A landscape with many valleys, sampled at points; each row gives a point and its height.
A ball rolls from a point to the lowest of its 2 nearest points, and stops where none of them is lower. Distance is the straight distance between rows; heights are no part of it.
q57 (h 169): [105 166  92  53 100  96 100 218 139 170 119 124 169 117 146 130 135 131
 106 105  90 163  76 121 107 103 142 166 158 124 116 102 147 120 166 133
 136 104  56 162 141 134 128 129 135 140 119 195 151 133 156  80 156 110
 165 124 193 160]
q482 (h 104): [169 134 105 103 106 112 118 176 139 153  71 144 143 184 104 111 129  88
  83 171 146  97 124 138 124 172 115 108 165 138 100 135 173  95  98 128
 128  92 175 103 120 151 100 160 159 180 142  91 123 144  78 126 106 164
  85 102 159  70]
q610 (h 353): [152  90 114 139 115 167 157  87 151 138 192 131  83 141  91 121  64  92
 117 118 129 118 146 100 115  89 150  84 102 155  98 130 143 108 100  69
 126 157 160 120 152 107 126 150 139  69 147 133 157 123 100 190 116 134
 122 176  71  81]
q849 (h 259): [174 153 122  72 106 101  83 169 162 138 171 137 168 158 119 130 161  92
 109  88 125 134 116 134 107  90 154 167 120 156  92 139 111 146 115 127
 129 126 107 181 111 157 126 129 167 130 121 139 122 145 122 122 144 133
 117 179 147 130]
q890 (h 487): [133 112 156 195 203 174 181  75 112  70 184 179 114  87 102 136  94 138
 152 142 143 105 191 103 132 176 120 103 117 112 179 162 121 151 117 106
 102 196 117 133 129 143 137 149  84  96 164 110  97 100 145 159 133 126
  78 138  63 150]
q790 (h 153): [191 107 146 127 163 142  86 117 107  94 117 141 168 132 124 148 145 139
 161 144 117  86  99 102 126 120 131 128  99  84 100 183 116 148  82 126
 118 145 128 175 125 175 138 108 183 146 128  80 102 184 136 118 139  95
  64 154  75 107]
q117 (h 155): [ 89 123  96  84  52 137 123 111 141 176 109  72 101 111 143 121  90 125
  83  83  78 149 123 113 112  58 139 141  97  95  78 121 177 103 141 130
 128 151 134 115 142 119 146 133 130 112  92 155 181 145 121 140 111 108
 139 159 118  97]
q163 (h 171): [167 117 149 124 160 116  82 157 110 124 148 173 188 148 117 133 148 149
 158 201 117 144  89 131 128 115 118 112 163 136 130 132  76 121  94 151
 146  68 101 161 150 124 114  96 180 144 151 118 118 153 159 105 116 102
 104 113 131 149]
q419 (h 439): [115 132 161 185 195 160 166  58 103  48 144 169  90  90  99 144 100 125
 141 143 181  91 181 100 150 194  75 102 126 118 155 146 130 136 110 131
  78 149 146 119  92 147 121 172 102  88 142 105 114  78 101 133 144 148
  96  76  48 148]
q857 (h 125): [175 113 106 136 103 131 173 152 155 128 152 154 107 150  94 166 119  63
  90  87 194 149 169 152 122 159 148 135 114 195 133 126 114 118 103  83
 149 169 151 117 132 121 103 175 111 126 125 128 117 121 121 172 132 169
 115 159 151  90]
q188 (h 600): [ 46 121 111 167 139 149 146  97 137 130 101  92  94 104 151 126 106 153
 126 100 128 129 152 144 151 142 126 101 157  92 174 102 134 116 181 149
 126 166 122  65 137  90 115 118  60 132 126 112 102 122 162 130 100 150
 148 114 158 119]
q17 (h 206): [152 159 125 146 109 126 188 172 178 135 172 131 152 126 111 160 142  58
  97  82 173 114 159 134  88 160 166 163 114 198 152 104 151 131 149  92
 142 187 128 120 108 132 152 188 104 128 132 161 111 103 135 143 144 163
 134 179 187 120]
q947 (h 589): [100  88 136 237 184 163 189 130 134 116 159 146 152 106 103 122  88 137
 162 145 161 121 120 134 157 151 148  85 139 136 220 130 119 125 165 133
 130 175 102  90 181 109 133  90  46 135 177 116  61 125 201 144  74 141
 152 137 144 139]
q50 (h 888): [180 163 169 103  85 119 106 129  85 111  81 142 116 137 150 154 176 133
 144 108 143  94 142 142 131 147  76 165  77  92  84 146 102 150  81 131
 103 104 162 147  62 180 134 126 179 169 111  87  94 129 105  99 172 113
  71 135  77 130]
q685 (h 33): [ 92 114  78  95 100 148 130 111 116 198 146 113  54 125 144  86  50 114
 131  63 110 167 138 121 148 111 142  96 108 160 123 104 144 108 144 117
 157 142 115 106 168  51 149 130  93  93 149 165 185 127 112 151 111 118
 219 153 123 132]
q70 (h 135): [101 142 115 111  83 118 141 105 177  96  57  63  64 152 126 119 149 124
  48 163 123  96 108 132 105 124  98 128 145  69  74 142 186 115 117 110
 105  89 208  64  69 171 112 142 127 124  84 103 155 103  61 141 145 124
  99 110 119  61]
q688 (h 816): [144 157 144  92  82 116  92 163  85 165 104 158 119 165 153 126 166 151
 149 180 104 167 146 151 123 153  84 134 161 122 105 109  80 104 103 169
 130  38 141 120 114 103 119 104 167 195 150 144 119  87 112  81 135  88
  99 105 133 170]
q622 (h 576): [ 79  96 107 173 115 159 144  98 166 107 100  87  75 133 154 123  94 154
 115  98 133 147 122 156 128 141 160  97 171 104 143  94 105  94 175 117
 147 149 130  49 139  98  72  96  69 120  91 107 117 108 154 142 117 142
 126 111 155  82]
q142 (h 739): [124  78 144 208 176 157 134 118 141 105 162 136 164 137 117 145  90 162
 172 204 151 111 105 117 132 129 163  60 166 146 155 114  98  98 134 134
 148 124 118 100 172  95 105  99 102 118 153 104  95 132 158 135  90 119
 103  84 115 120]
q326 (h 530): [125 115 154 193 156 156 180 104 140  93 169 156 143 107  85 143 130 121
 121 129 164 120 194 123 118 146 128 138 138 117 185 138 104 137 129 105
 111 179 139 120 127 145 124 151 113 116 164 114  97 115 161 174 106 160
 100 176 116 135]
q645 (h 753): [129 112 146 156 144 104 127 139 144  91 142  92 149 138 169 126 143 122
 140  96 137 137  86 147 153 132 180 121 118 182 125 125 106 164 186 120
 152 161  86 142 139 129 104 106  59 131  59 147 115 130 128  94 158 121
 140 112 161 122]
q619 (h 216): [168 122 133  90 186 120  85 156 102 131 153 173 195 120 122 131 130 132
 163 151  65 102 105  95 125  96 138 131  93 113 123 180 146 173  91 142
 112 128  90 199 150 169 171 120 182 121 153 120 127 192 149 100 141  91
 109 144  95 149]
q564 (h 156): [114 117 135 138 123 145 115 139 170 134 136  96 174 108 115 120 150 134
  92 130 115  93 116 105 109  51 164 169 118  86 124 165 165 121 112 138
 122 157 113 142 172 161 155 120 180 110 134 111 110 185 183 162  94 131
  91 207 140 105]
q217 (h 392): [117 114 116 170 168 152 197  74 133  73 133 171  87 110  80 159 100  88
  98 104 203 124 192 114 133 188  97 116 133 136 164 145 129 136 105 110
  90 148 167 105 104 145 104 193 106  93 141 103 123  89 103 157 129 187
 109  96  81 123]
q452 (h 286): [110 145  82 128 102 117 203 120 139 146  90 128  64 111 121 158 125  79
  61 110 158 155 176 134  95 182 127 121 171 135 148  82 138  95 131 118
 142 137 173  75 115  89 110 202 112 109 133 135 151  92  79 150 135 185
 135 125 160 116]
q252 (h 233): [ 97 150  89 102  99 101 175 106 126 152  72 113  31 141 129 121 127 109
  59 163 127 156 148 144 109 151 110 108 189 101 124  88 140  96 118 125
 140  71 185  76 110  87  92 149 126 120 127 125 179  75  61 147 126 154
 130 110 141 123]
q830 (h 87): [109 138 129 128  96 142 125 131 178  98  53  86 114 165 108 130 143 119
  59 166 155  63 131 116 118 157  88 124 138  86  95 156 195 108 114 118
  92 119 199  62  90 182 132 178 138 155 106  87 118 130  80 130 127 139
  82 105 124  54]
q290 (h 681): [ 84  93 106 101 129 149  80 111 132 158 162 150 142 130 128 122  56 188
 154 170  83 143  94  94 140  30 138  96 140  86 113 130 148 110  96 163
 113  85  95 127 175 134 160  72 169  98 173 139 177 152 171 141 116  76
 160 112  90 146]
q160 (h 443): [ 94 158 154 136 120 107 135 102 118  70  60  96  80 131 156 148 161 150
 112 142 145  90 151 124 135 185  83 123 128 105 104 112 132 133 142 120
  87 120 168  96  69 154 119 166 107 119  73 120 128  87  68  95 184 137
 104  54 101 114]
q839 (h 402): [165  95 121 119 151 145 144  77 101 116 184 152  98 121  95 117  83 111
 150  93 138 136 154 127 134 121 156 127 102 151 130 147 114 156 107  84
 144 162 144 158 146 119 128 114 120  95 126 128 153 134 112 172 129 127
 139 140  68 132]
q844 (h 268): [123 100  92 114  76 140 138 153 158 191 117 122  90 130 127 114  89 101
  70 125 116 166  91 115 114  80 132  95 142 175  83 100 167  51 120 112
 165 109 131 102 165  91 101 160 155  89 135 154 167 130 110 160 103 137
 134 171 144  61]
q178 (h 483): [160  68 151 174 218 151 136  73 110  60 126 136 143  97 124 139 110 139
 161 120 137 106  90 105 164 141 158 115 100 130 152 177 132 180 129 121
 124 179 119 159 143 156 122 127  97 113  82 102 110 148 136 133 138 117
 112  97  88 119]
q808 (h 546): [107 162 123 114  99 107 143 159 122 144 108 120 142 103 124 135 180 130
  98 120 129 160 153 156 101 128 125 172 167  98 163 103 124 107 155 137
 146 128 109 118 129 101 111 116 127 157 132 147 117 114 157 143 113 145
 141 164 195 156]
q503 (h 630): [ 83 125 130 125 110  97 129  77 161 103 132  67 108 115 168 108 120 148
 131  86 103 136 129 128 128  95 150 130 115 110 104 116 102 164 171 133
 133 141 128 138 110 125 112 113  81  83  79 133 173 125  88 133 150 128
 155 125  99 121]
q312 (h 719): [ 88  98 110 151 150 149 120 132 133 154 154 131 159 122 124 129  77 157
 157 163 122 132 104 123 138  79 152  78 149 147 136 112 147  88 141 140
 143 118 101 104 187 100 129  91 113 112 163 130 124 155 175 140  89 117
 146  96 140 115]
q483 (h 377): [137 153 103  82 133 110 115 116  71 149 100 130  67 149 165 115 127 125
 157 119 124 156 135 165 154 181 125 119 133 165 108 114 103 143 143 125
 149  83 142 140 121 101 122 136 113 139 101 139 156 100  80  93 161 126
 152  56 119 153]
q322 (h 103): [118 130  66 103 100 147 143 149 109 191 124 133  72 117 126  93  89 121
 129  83 131 196 128 154 146 149 126 118 126 169 158 117 145  83 150 130
 170 141 100 121 186  53 129 112  97 115 165 176 153 133 142 165  94 131
 229 135 172 141]
q706 (h 701): [ 95 141 115 132  92 103 140 118 131 139 147  97 140 110 145  76 129 133
 128  50 119 154 122 150 118  79 156 178  94  96 154 136 133 143 178 114
 146 183  83 151 151 138 147  59 107 107 106 159 167 150 162 142 121 122
 207 206 157 171]
q629 (h 799): [146 167 135  90 112 128  77 191 100 182 152 167 169 148 124 137 153 135
 162 168 102 169 146 129 115 148 105 150 148 170 115 109  87 103 112 162
 132  70 101 125 132 101 129 133 150 187 179 161 121 100 136  69 127 109
 120 113 157 178]
q90 (h 665): [ 95 102 138 119 126 130  94  87 129 143 130 123 122 129 136 134 112 188
 144 195  88 121  99  94 131  45 112 104 145  58 103 132 142 128  92 158
 101  71 142 126 122 139 150  72 178 126 151 114 152 131 145 144 109  67
 125 118  78 141]
q761 (h 297): [139 120 124  94 154 122  72 130  84 133 105 133 121 131 180  92 120 174
 197 108 102 173  83 160 185 155 122 125 116 138 144 141  76 159 135 180
 155  93  83 166 154  99 147  76 116 143 112 136 134 167 153  93 134  85
 206  70 137 172]
q266 (h 608): [ 51 131 127 154 118 120 147  93 197  99 137  38 135 101 168 101 108 135
 121  69  94 100 120 111 122  83 176 118  91 106 113 122 146 156 201 125
 119 170 108 112 129 134 143 135  50  71  77 148 152 141 109 127 141 141
 162 145 122  97]
q185 (h 209): [157 133 129  76  97 125  65 174 151 155 138 145 171 166 114 133 148 106
 104 141 112 114 112 118 111  90 127 138 142 129  78 148 136 124  90 152
 106  82 127 153 124 150 122 109 202 155 144 114 114 149 127 129 124 124
  87 155 132 110]
q959 (h 548): [ 95  89 139 197 136 167 140  99 183  74  97 100 122 133 131 154 138 144
  96 105 173 129 143 129 127 146 154 128 143 109 143 132 108 115 162 100
 117 159 131  78 134 146  82 148  96 124  80 111 100 116 150 147 127 142
  94 126 148  74]
q289 (h 484): [147 115  87  68  88  95  99 137 139 156 122 134 108 141 121 106 132 124
  93 112 108 189  99 151 125  87 137 149 159 118 107 127 114 125 111 119
 152  68 123 164 144 122  86 102 167 115 113 154 178 123 120 153 131 132
 160 145 146 124]
q378 (h 229): [215 134 155 118 195 120 105 151  73 108 125 198 166 139 112 117 152 119
 178 193 108 134  88 153 144 179  81 105 136 141 151 138  77 150  77 144
 155  56 116 189 114 127 124 138 175 148 141  95 109 149 134  86 125 119
 103  89 120 161]
q405 (h 289): [139 141 111 146 104 151 185 136 147 173 133 135 142  98 110 165 109  80
 111 105 145 105 198  93 106 185 131 143 113 172 145 111 174  99 138 118
 102 186 157 102 115 124 164 230 105 134 166 146 113  99 117 135 113 169
 111 133 157 120]
q299 (h 189): [ 76 139 111 116 105 117 145  73 147 139 108  91  45 140 124 122 123 131
  85 160 117 126 128 123 124  99  93 101 156  80 100 101 163 112 119 124
 107  74 187  82  82 106 115 141 127 103 122 116 176  77  70 158 128 135
 134 108 107 110]
q149 (h 908): [168 158 130  96 108 138 111 141 114 136  94 134 135 144 104 145 142  99
 116 111 145  67 160 118 122 158  93 163  95  91 104 163 163 159  82 130
  91 135 170 146  81 192 155 152 181 161 130  65 106 147 113 147 133 152
  76 145  93 105]
q315 (h 410): [159 155  76  47 112  83 112 143  94 165  74 132  83 154 154 113 125 106
 130 109 104 150 108 149 134 154 120 135 127 133  97 121 133 154 125  98
 143  58 153 165 110 139 121 153 143 132  95 143 176 111  56  85 172 131
 157  68 112 137]
q481 (h 258): [ 92 124 117 119 140 108  86 148 110 143 111 109 151 119 169 124 136 174
 163 121 108 155  92 146 150 103 137 133 138 118 139 125 110 131 159 161
 143 124  72 135 169 110 127  60 114 144 123 140 126 163 177 101 125  98
 178 111 164 152]
q426 (h 37): [190 110  92 111 139 121 120 164 133 141 116 157 134 166  92 128 123  74
  99 127 154 125 119 144 137 159 148 108 140 186 116 143 151 115 105 102
 148 126 153 142 142 132  91 161 134 146 114 110 118 140 102 139 112 168
 100 105 162  72]
q343 (h 482): [132 161 113  91 100  99 152 111 122  95  89 106  84 124 158 163 137 107
 117  72 150 101 161 133 118 176 133 147  98 141  82 122 132 148 137 102
 119 137 158 125  85 148 123 178  96 110  60 147 157  97  46 107 207 153
 127  73 103 111]
q931 (h 718): [103 127 118 150 102 108 110 160 130 134 167 120 160 140 143  77 111 138
 148  62 151 160  75 152 126  83 157 151  96 133 145 138 122 124 183 121
 155 171  51 148 169 123 133   8  94 131 109 165 138 150 181 104 127  98
 210 184 170 172]
q964 (h 869): [162 146 167 119  95 110 124  74  86  81  78 124  77 134 172 118 156 156
 145 124 140 118 107 160 151 153  82 134 102 104  77 116  75 135 102 122
 123  84 175 139  70 169 103 106 158 136  83  99 140 112  81 106 181 102
 104  87  63 133]
q230 (h 112): [107 162 101  82  84 110 133 204 162 181 166 138 166 113 123 110 125 102
  87  88 118 159  83 118  92  83 141 176 138 159 131  94 162  99 158 105
 143 132  62 162 138 133 148 121 151 108 150 208 169 117 162 122 147 129
 184 192 191 167]
q302 (h 319): [135 183 147  77  99  96 107 165 178 159 138 107 161 118 142 152 174 115
 111 132 101  84 153  87  70 134 132 179 138 135 101 104 141 160 130 139
 105  97 137 152  65 140 168 173 176 135 145 150 129 101  96 110 171 135
 113 133 138 129]
q521 (h 363): [142 182 153  66  61  96  99 192 160 153  92 114 138 167 152 148 182 116
  91 157 103  86 136 111  74 143 113 149 152 114  68 116 140 137 116 153
 102  64 155 126  67 141 139 139 177 172 120 133 110  97  78  92 169 113
  74 122 137 114]
q100 (h 639): [159 124 168 158 166 125 148 124  95  98 188 142 121 126 145 114 127 116
 183  92 156 148 128 155 165 157 151 145  84 206 169 131  90 186 153 121
 159 178  92 155 118 115 145  85  65 140 107 140 118 105 150 110 149 113
 177 140 133 180]
q85 (h 584): [171 137 174 159 182 111 151 128 117  63 121 168 145 123 116 158 175 107
 125 118 184 122 155 147 145 201 112 153 132 164 166 131  85 171 114 128
 134 140 130 139  86 151  98 186 110 138 101 108  83  98 127 112 155 163
  95 109 148 138]
q941 (h 204): [126 115 141 178 174 148 150  74 125  66 105 144 133 132  75 132 105 137
 120 209 162  68 125  99 134 163  61  89 163  52 137 158 158 107  94 116
  85 119 186  89  89 163 119 153 130 134 162  64 115 121  90 142 110 119
  76  97  54 121]
q864 (h 613): [178 128 165 161 190 121 163 128  97  76 156 162 127 117 125 153 162 100
 153  95 182 156 130 160 165 182 135 160  98 197 188 138  96 185 135 121
 149 169 107 148 106 141 121 138  67 152  91 128  91  91 146 117 154 144
 139 119 161 168]
q321 (h 110): [204 102 101 119 150 133  95 155 117 129 156 177 151 166  84 129 116 110
 148 169 140 144 103 143 133 137 141 105 153 162 122 146 104 108  93 110
 152 102 137 164 156 121  87  99 154 148 138 107 117 147 130 140 104 125
  94 105 128 110]
q765 (h 851): [144 154 206 122 120 109 122  98  79 101 100 138 106 122 170 109 178 165
 152 181 110 124 109 140 140 153  54 118 121 115 102  87  50 154  90 155
 121  54 150 156  76 131 131 121 188 134 129 109 139 106 115  89 160  99
 106  97  84 166]
q436 (h 834): [128 146 201 131 121 107  93 145  91 126  96 133 160 145 167 147 179 173
 155 211 104 111 110 108 124 134  79 110 131 116 102 104  80 133  96 168
 111  65 131 119 105 121 141 127 178 175 148 117 110 130 119  58 143  81
  82 105 114 146]
q229 (h 89): [155 107 143 146 158 155 112 110 143  95 143 117 162 121 110 137 140 130
 129 119 131  82 139 101 126 106 161 153 102  98 120 184 138 151 110 113
 111 184 125 161 144 176 146 136 155 119 117  98 110 173 152 149 124 127
  73 172 101 103]
q840 (h 214): [100 138 103 106  55 145 153 149 160 180  74  86  98 106 131 136 119 107
  50 124  97 136 121 117  98  94 116 131 136 111  98 109 201  68 134 139
 142 145 149  97 125 113 138 179 150 114 107 144 151 135 121 153  96 134
 109 165 150  68]
q467 (h 341): [113 126  97 151 136 139 191  92 114 125 127 151  75 112  97 147 112  95
 107 106 185 160 192 140 134 189 117 119 152 151 170 111 110 119 121 119
 123 139 169  95 117 102 110 179  90 116 156 121 126  87 104 152 119 187
 141 100 126 142]
q396 (h 409): [131 142 188 144 154 134 114 109 107  87 146 132 145 126 130 142 151 144
 161 192 125  59 156  94 127 148  84 103 122 129 100 131 121 137 107 134
  89 120 152 136  93 144 146 159 153 119 147 116 119 110  92 117 153 119
  82 104  77 127]
q279 (h 257): [142 110  91 123 134 143 122 168 116 168 121 149 195 101  84 125 116 134
 131 130 117 142  96 124 135  88 128 141  98 125 157 159 191  66 111 144
 139 163  90 137 216 128 140 105 150 125 164 140 113 204 206 154  68 126
 138 140 172 130]
q903 (h 213): [118 151 113  69 116  85  67 202 118 150  96 134 164 136 154 137 166 164
 129 127  85 181  72 144 132  99 120 154 147  90 130 123 107 131 137 159
 140  72  59 161 147 137 117  96 152 148 116 170 126 151 164  73 151 100
 157 105 178 169]
q201 (h 617): [123 100 131 209 172 154 200 121 127 113 187 147 103 124  87 108  85 109
 149 138 169 159 147 154 154 177 140 100 143 166 215 122  95 141 149 110
 146 163 126 121 151  90 128  95  59 121 175 123  83  99 175 165  86 154
 173 133 123 153]
q971 (h 265): [ 75 164 140  91  86 118 100 162 141 176 144  96 154 115 163 154 150 147
 124 134  80 116 149  86  98  86 136 153 127 125  93 105 149 132 160 145
  97 125 110 130 116 123 168 138 149 143 147 168 133 111 134  94 149 100
 119 137 134 152]
q787 (h 518): [143 143 109  96  93  94 146 136 135 141 104 140 107 126 109 132 170 110
  77 129 139 168 155 169 106 133 123 158 183 107 145 110 114 114 110 137
 152  94 152 125 118 107  88 128 155 142 121 128 137 108 119 171 118 167
 125 152 176 130]
q663 (h 625): [ 53 136 125 135 130 135 107  91 113 149 107  92  79 107 160 120 117 191
 156 126 112 135 155 136 150 113 103 114 151  62 157 111 123 127 147 176
 114 139 129  92 122  85 151  91 100 140 149 107 113 129 156 136 107 112
 158 112 127 147]
q953 (h 333): [167 122 128  99 177 129  99 130  74 135 138 151 108 139 156 101 117 132
 189 138 116 168  88 163 185 174 132 108 120 198 141 131  86 169 130 152
 155  80 105 175 149  96 138 112 108 131 104 135 144 125 123  92 133 110
 167  52 125 172]
q58 (h 655): [ 90 148 118 132  89 103 180 102 158 104 151  89 103 118 156 134 140 109
 104  60 142 145 153 158 100 112 165 156 119 123 131  97  89 157 177 105
 147 163 122 122 105 119 120 109  77  91  88 152 167 114 113 160 167 152
 164 181 135 135]
q241 (h 293): [196 151 140  83 169 106  95 156  67 135  89 177 148 119 125 126 176 121
 176 124  94 126 108 150 138 148  78 151  89 103 149 140 114 174  85 138
 134  75 131 199  82 157 149 150 183 154 133 100  88 151 121  78 145 134
 131 103 120 162]
q828 (h 405): [118 168 180 123  87  92 123 148 123  99  44 105 110 152 158 141 196 161
 100 182 129  87 137 122 109 165  83 133 144  81 104 115 124 138 122 136
 105  80 179  94  65 152 120 144 144 168  97 113 102 106  73  86 167 114
  69  94 119 116]
q491 (h 558): [ 90  99 157 202 204 157 160 101 126 107 167 121 147 104 150 125 108 156
 179 132 124  85 126 106 160 115 165  97 106 124 181 141 144 156 159 132
 106 198  86 105 168 130 161  96  76 108 154 119  94 145 178 129 109 119
 139 155 124 144]
q814 (h 307): [131  80  88 123 129 149 121 108 145 156 140 125 113 132 100 110  73 114
 107 142 113 142  88 113 123  72 143  91 133 148  94 130 167  93 108 101
 147 110 150 118 161 119 109 137 154  93 135 124 172 149 117 165  91 136
 138 131 117  67]
q638 (h 570): [ 97 142 140 181 116 132 169 126 123 129 133 132 147 101 105 131 161 136
 124 123 159 153 187 153 120 144 118 158 154 104 191 111 103 112 153 135
 130 159 122  97 134 110 118 123 103 154 164 135  95 107 167 156  95 159
 142 182 173 161]
q255 (h 647): [ 90 126 148 129 145 126 105  82 101 136 129 123 104 115 144 120 135 185
 157 171 103 133 138 118 145  98  99 117 151  78 137 115 110 142 121 160
 115  96 139 132 115 113 146  97 154 126 152 113 135 124 136 144 112 103
 141 113  94 157]
q686 (h 160): [154 127 120  79  70 111 105 170 153 175  85 148 139 177 111 120 141 107
  70 171 124 120 114 137 114 118 111 125 175 110  81 136 163  94  80 157
 118  45 162 114 111 136  99 101 195 180 146 110 124 123 104 147 103 128
  85 151 148  99]
q875 (h 758): [131 108 160 192 131 135 125 147 120 121 151 151 185 142 109 139 126 156
 156 206 156 127 149 123 128 151 133  99 166 143 132 115  77  88 134 150
 135 110 124  92 159  89 101 126  99 173 171 118  87 124 137 106  93 128
  79 112 139 134]
q883 (h 583): [ 59 108 140 176 169 131 140 101 157 114 147  75 151 102 160 121 112 146
 145 106 101  83 114 107 145  72 175 111 102 119 144 132 161 156 182 128
 107 175  98 109 157 138 158 122  80  88 114 134 119 158 158 125 121 132
 154 143 131 115]
q737 (h 148): [123 102 126 154 141 166 116  85 141  92  97 106 126 146 104 144 114 138
 122 167 146  76 120 106 134 122 104 109 129  84  94 166 167 106 108 107
  92 135 183  91 110 172 124 145 141 139 117  81 124 140 107 140 118 120
  86 101  93  74]
q15 (h 450): [168 147  73  46 117 106  94 161 100 175 100 164 123 138 111 122 141 106
 127 105 102 169 119 148 133 139 111 153 130 125 134 131 147 133 103 119
 143  86 136 171 133 125 124 144 172 147 130 145 146 139 117 125 127 141
 167 104 158 140]
q226 (h 449): [152 100 173 165 198 143 126  71 100  54 136 131 130 111 137 131 117 148
 173 171 127  80  99 105 149 156 110  78 114 135 113 148 112 154 111 124
 118 139 139 159 116 148 127 131 133  97 107 102 126 132 108 120 153 109
 101  76  59 127]
q409 (h 367): [134 152 209 150 144 121 113 145 155  76 147 115 176 124 132 144 201 137
 137 164 131  62 160  93 104 148 117 142 126 152 107 125  98 149 119 140
 102 131 126 137  90 140 148 176 153 124 133 127  97 109 107 107 163 139
  81 145 120 118]
q465 (h 267): [170 153 129  81 161 122  87 170  81 164 122 164 172 117 117 143 151 125
 176 138  80 111 136 102 128 128 108 155  87 121 133 155 151 161  98 144
 105 117 120 178 119 154 169 147 179 164 160 120 105 158 142  89 131 116
 116 121 116 153]
q78 (h 699): [ 91  95  92 112 162 165 117 111 117 167 174 157 136 109 122  99  44 160
 170 136  81 130 118 106 153  63 154  90 105 121 149 142 182 113 125 141
 124 142  86 123 194 112 177  92 118  89 178 146 159 177 176 148  89  95
 183 120 113 147]
q284 (h 643): [140  98 125 162 164 131 150 137 121 121 179 133 100 141 118 108 101 118
 162 128 159 170 110 170 166 158 156 115 139 197 181 119  94 150 151 107
 170 141 112 141 158  80 110  77  78 121 129 132 115 113 158 145 110 134
 177 106 138 148]
q471 (h 735): [107 108 134 151 101  96 110 137 172 113 163  76 169 142 169  88  99 136
 145  62 133 151  71 136 127  81 199 130 104 154 108 128  84 144 193 127
 157 165  73 142 152 126 105  44  70 119  79 153 145 155 131  90 142  85
 167 156 124 136]
q554 (h 312): [171 174 169 119 140 107 117 159 159 105 191 133 178 136 128 144 191 101
 134 104 134  99 153 122  92 124 146 184 107 170 119 132 101 168 119 124
 130 158 105 163  80 163 150 156 148 130 133 133 106 117 131 112 164 141
 108 188 151 150]
q174 (h 309): [130 129 100 145 106 149 151 169 115 170 157 150 161 117  99  81 112 121
 137  89 136 161  95 140 130 100 129 150  72 152 173 147 188  71 153 113
 151 189  72 135 207 121 151  72 128 111 161 179 129 171 208 152  79 125
 194 183 183 162]
q179 (h 680): [112 150 105 126  88 112 182 128 131 148 159 118 116 109 135 115 128  89
 108  49 145 154 146 158 100 113 161 170  99 140 160 103 139 138 171  91
 155 188 109 138 125 123 159 110 104 105 113 171 165 124 144 155 134 146
 204 203 169 161]
q924 (h 208): [100 131 115  93  81 131  99 110 133 151 120  85 114 139 144 139 119 131
 114 123  99 107 139 104 118  82 126 125 106 113  70 138 167 121 134 121
  99 127 159 120 118 135 146 141 142 133 108 138 153 130  95 124 138 110
 114 120 101 102]
q525 (h 203): [138 112 126 131 145 129  97 162 148 131 165 135 202 124 107 124 136 141
 127 125 125 127  83 114 109  48 168 157 115 124 124 162 146 108 116 128
 127 152  74 156 189 152 137  81 171 114 149 135 109 191 194 135 107 109
 116 187 143 136]
q334 (h 96): [ 97  99  83 102  90 152 123  72 115 183 119  90  58 122 133  96  46 124
 118  65  96 159 126 115 143  84 135 100  87 111  94 116 173  94 133 117
 145 154 141  84 147  79 142 140 102 102 113 140 192 143 102 141  98 112
 180 139 108  91]
q176 (h 777): [162 141 155 161 145 145 106 158  79 140 153 167 187 129 108 136 144 154
 190 196 128 146 161 123 133 164 103 121 133 161 126 134  56  96 105 172
 132 112 113 112 142  98 124 126 106 194 198 125  95 121 144  83 100 110
  89 119 125 167]
q383 (h 271): [103 139 111 128  96 150 157 132 162 158 113  98 130 106 123 145 127  94
  78 102 116 107 155 109 108 120 141 138 118 138 130 115 192 105 152 120
 121 181 149 114 129 131 157 206 135 106 123 144 129 133 129 149 109 162
 117 157 154  88]
q744 (h 550): [153 132 134 123 140  96 123 118 127  96 110 126 123 139 134 139 176 122
 112 120 142 141 135 162 129 146 136 146 154 132 131 121  91 148 131 122
 143 118 140 147 102 139  91 140 136 129  80 115 121 122 109 132 151 157
 110 113 150 118]
q646 (h 519): [111  66 138 201 174 183 137  74 159  74 137 110 119 124 122 145  92 146
 147 107 153 110 127 108 146 134 160 103 115 117 147 141 124 133 151 100
 112 177 132  96 141 145 106 135  90 107  99 106 105 123 152 149 117 135
 110 107 102  90]

Call two points neighbours if one is among the 2 nearest of the other. Go from one point of each pair to the other, from neighbour to neighbour, staying as low as possible. Name the highest point that can't be avoided.
q426 and q685: q405
q491 and q830: q284
q426 and q229: q241

Two balls start at each pair of points below. Name the first point that both come to, or write none.
q964 and q289: none
q645 and q471: none
q326 and q646: none
